A landscape with many valleys, sampled at points; each row gives a point and its height.
From any point a ball takes the steepest step (drop divided by distance) to one of its 4 nearest points. It stops when none of these is lower. Distance is the straight distance between rows; heights are no part of it.
<560> height 0.71: -39 6 30 -32 11 -46 -13 25 -3 14 -9 31 10 26 8 -11 31 -12 -11
<162> height 0.87: 8 3 23 -10 15 -3 9 -5 3 -4 35 31 -32 -17 -18 -47 12 -21 0
<208> height 1.70: -1 14 6 -51 14 -9 16 25 14 15 23 20 -18 -11 1 -13 15 -16 -21
<545> height 2.72: -35 -3 25 -25 13 -42 -18 12 -3 10 -15 23 24 25 9 -4 28 -1 -10
<393> height 2.17: 19 -18 -2 53 -32 29 1 2 -10 -15 -3 -19 -14 1 -17 -10 -15 -5 22
<155> height 4.02: -24 -19 -19 16 -23 -11 -11 0 -3 16 -35 -20 27 25 8 38 6 17 1
<519> height 5.38: 29 -19 -14 43 -29 45 1 3 -4 -17 -2 -21 -18 -6 -26 -18 -11 -1 17
<485> height 2.89: -28 -5 3 -31 11 -22 -17 15 10 8 -16 15 27 17 -1 -3 28 1 -10
<101> height 2.51: 10 19 16 -19 24 -6 11 -5 0 -10 30 26 -16 -17 -3 -25 -1 -9 -5
<200> height 0.65: 12 2 10 27 4 15 -7 -17 -6 -20 6 -3 -8 -10 -23 -25 -8 -2 16
<224> height 0.78: 13 13 -6 -14 22 0 -1 -15 0 -10 14 6 0 -19 8 1 -11 3 -2
<100> height 0.64: -7 4 -2 -46 13 -9 0 23 11 13 -3 15 19 1 3 -8 23 -4 -18
<38> height 0.88: 25 -15 -11 35 -20 36 -3 -3 3 -22 1 -17 -11 -6 -30 -25 -5 -5 16
<127> height 0.69: 13 6 12 6 15 8 -2 -21 -4 -20 18 12 -13 -17 -18 -33 -2 -4 10
<152> height 4.30: -11 -15 -20 16 -21 -2 1 -1 -1 14 -24 -25 17 15 19 44 -11 21 1
<419> height 6.66: 5 4 -21 -4 5 0 -1 -8 1 6 -10 -18 9 -1 11 32 -15 11 -5
<266> height 0.47: 14 -2 15 3 17 12 2 -11 2 -15 25 21 -16 -18 -28 -52 13 -13 5
<493> height 2.97: -19 0 -9 -21 4 -10 -22 6 6 9 -22 -3 30 13 1 12 17 9 -10
<490> height 7.50: 3 8 -15 -19 10 1 -4 -3 7 1 -11 -6 18 -6 11 16 0 9 -10
<458> height 4.34: -9 -16 -17 28 -38 -1 12 2 3 21 -17 -27 -2 18 33 52 -16 20 7
<331> height 1.63: 3 -2 7 46 -20 7 14 -13 -13 -3 -2 -20 -16 6 21 26 -27 3 18
<318> height 2.81: -27 -3 4 -19 6 -21 -16 11 3 5 -22 11 35 20 -1 3 25 9 -8
<273> height 1.76: 7 18 20 -46 16 -16 22 19 7 12 36 21 -34 -14 3 -19 5 -27 -18
<452> height 4.17: -20 -23 -22 21 -35 -1 6 8 0 26 -31 -25 17 24 20 50 -3 20 -1
<528> height 1.33: 10 -12 3 57 -27 20 4 -12 -14 -18 -1 -12 -14 2 -11 -2 -18 1 27
<564> height 1.56: 1 19 29 -29 20 -11 22 14 8 6 45 27 -48 -15 -10 -34 3 -27 -16
<538> height 0.40: 18 -3 3 14 6 16 -4 -9 -3 -20 13 12 -11 -18 -33 -48 6 -5 8
<172> height 1.86: 5 18 4 -45 22 -3 15 13 8 11 23 22 -12 -15 9 -14 9 -8 -18
<166> height 3.07: 26 -19 -9 41 -28 36 3 -2 -6 -16 -5 -18 -10 -6 -21 -20 -10 -1 17
<567> height 2.78: -31 -3 14 -16 12 -37 -21 4 0 8 -20 14 27 24 4 -2 23 -1 -14
<313> height 5.05: 8 11 -9 2 8 3 -5 -16 -2 -6 -5 -10 4 -9 10 19 -24 6 3
<291> height 3.47: -14 -4 -20 -4 -9 -2 -12 4 5 8 -22 -16 31 11 4 26 4 15 -1
<421> height 5.20: 4 13 -13 -31 18 -4 -3 7 7 5 -3 6 18 -7 5 3 8 4 -14
<461> height 4.84: 11 19 3 -15 18 -2 1 -12 1 -9 20 9 -7 -18 1 -16 -7 -6 -3
<76> height 0.61: 20 -13 -7 24 -9 33 -6 -11 -3 -25 5 -2 -8 -13 -36 -36 2 -7 14
<234> height 1.53: 8 2 6 40 -5 7 -3 -16 -12 -16 1 -11 -12 2 1 13 -25 -2 17
<199> height 0.79: 9 7 -1 0 20 2 -2 -17 -2 -11 5 0 -1 -11 4 -1 -13 3 4
<416> height 5.08: 10 15 -4 -30 23 -5 3 -4 6 2 13 10 3 -15 9 -3 0 -1 -11
<174> height 4.65: -6 -6 -22 13 -16 4 -1 -1 4 13 -22 -26 13 8 18 42 -15 15 -5
<248> height 4.43: -2 -10 -14 32 -25 5 19 -7 -7 12 -11 -27 -3 10 36 47 -26 17 11
<84> height 2.00: 9 6 -5 25 2 8 2 -20 -11 -8 4 -16 -2 -3 12 20 -23 4 9
<118> height 1.55: 8 16 23 -29 20 -4 17 1 5 1 38 28 -31 -16 -4 -38 8 -19 -5
<11> height 1.62: 10 -3 4 40 -12 6 8 -18 -13 -8 -4 -19 -10 -3 13 27 -28 9 13
<481> height 1.99: -21 3 14 -49 3 -20 0 38 10 21 4 24 6 12 -4 -13 35 -16 -23
<570> height 2.87: -28 -6 -7 -8 -5 -18 -21 0 2 10 -34 -5 35 24 -1 21 15 13 -7
<244> height 1.06: 19 -8 7 45 -13 18 -6 -16 -10 -22 1 -13 -10 -3 -17 -13 -11 -3 24
<575> height 1.59: -9 6 7 -54 10 -10 4 37 7 14 8 21 0 -1 3 -10 26 -14 -18
<15> height 4.62: -3 -3 -19 17 -16 3 6 -5 -4 13 -16 -25 8 9 18 48 -18 17 1

For each start below, name the point where the ball stops.
<452> | <560>
<172> | <100>
<313> | <224>
<118> | <538>
<318> | <560>
<273> | <538>
<166> | <538>
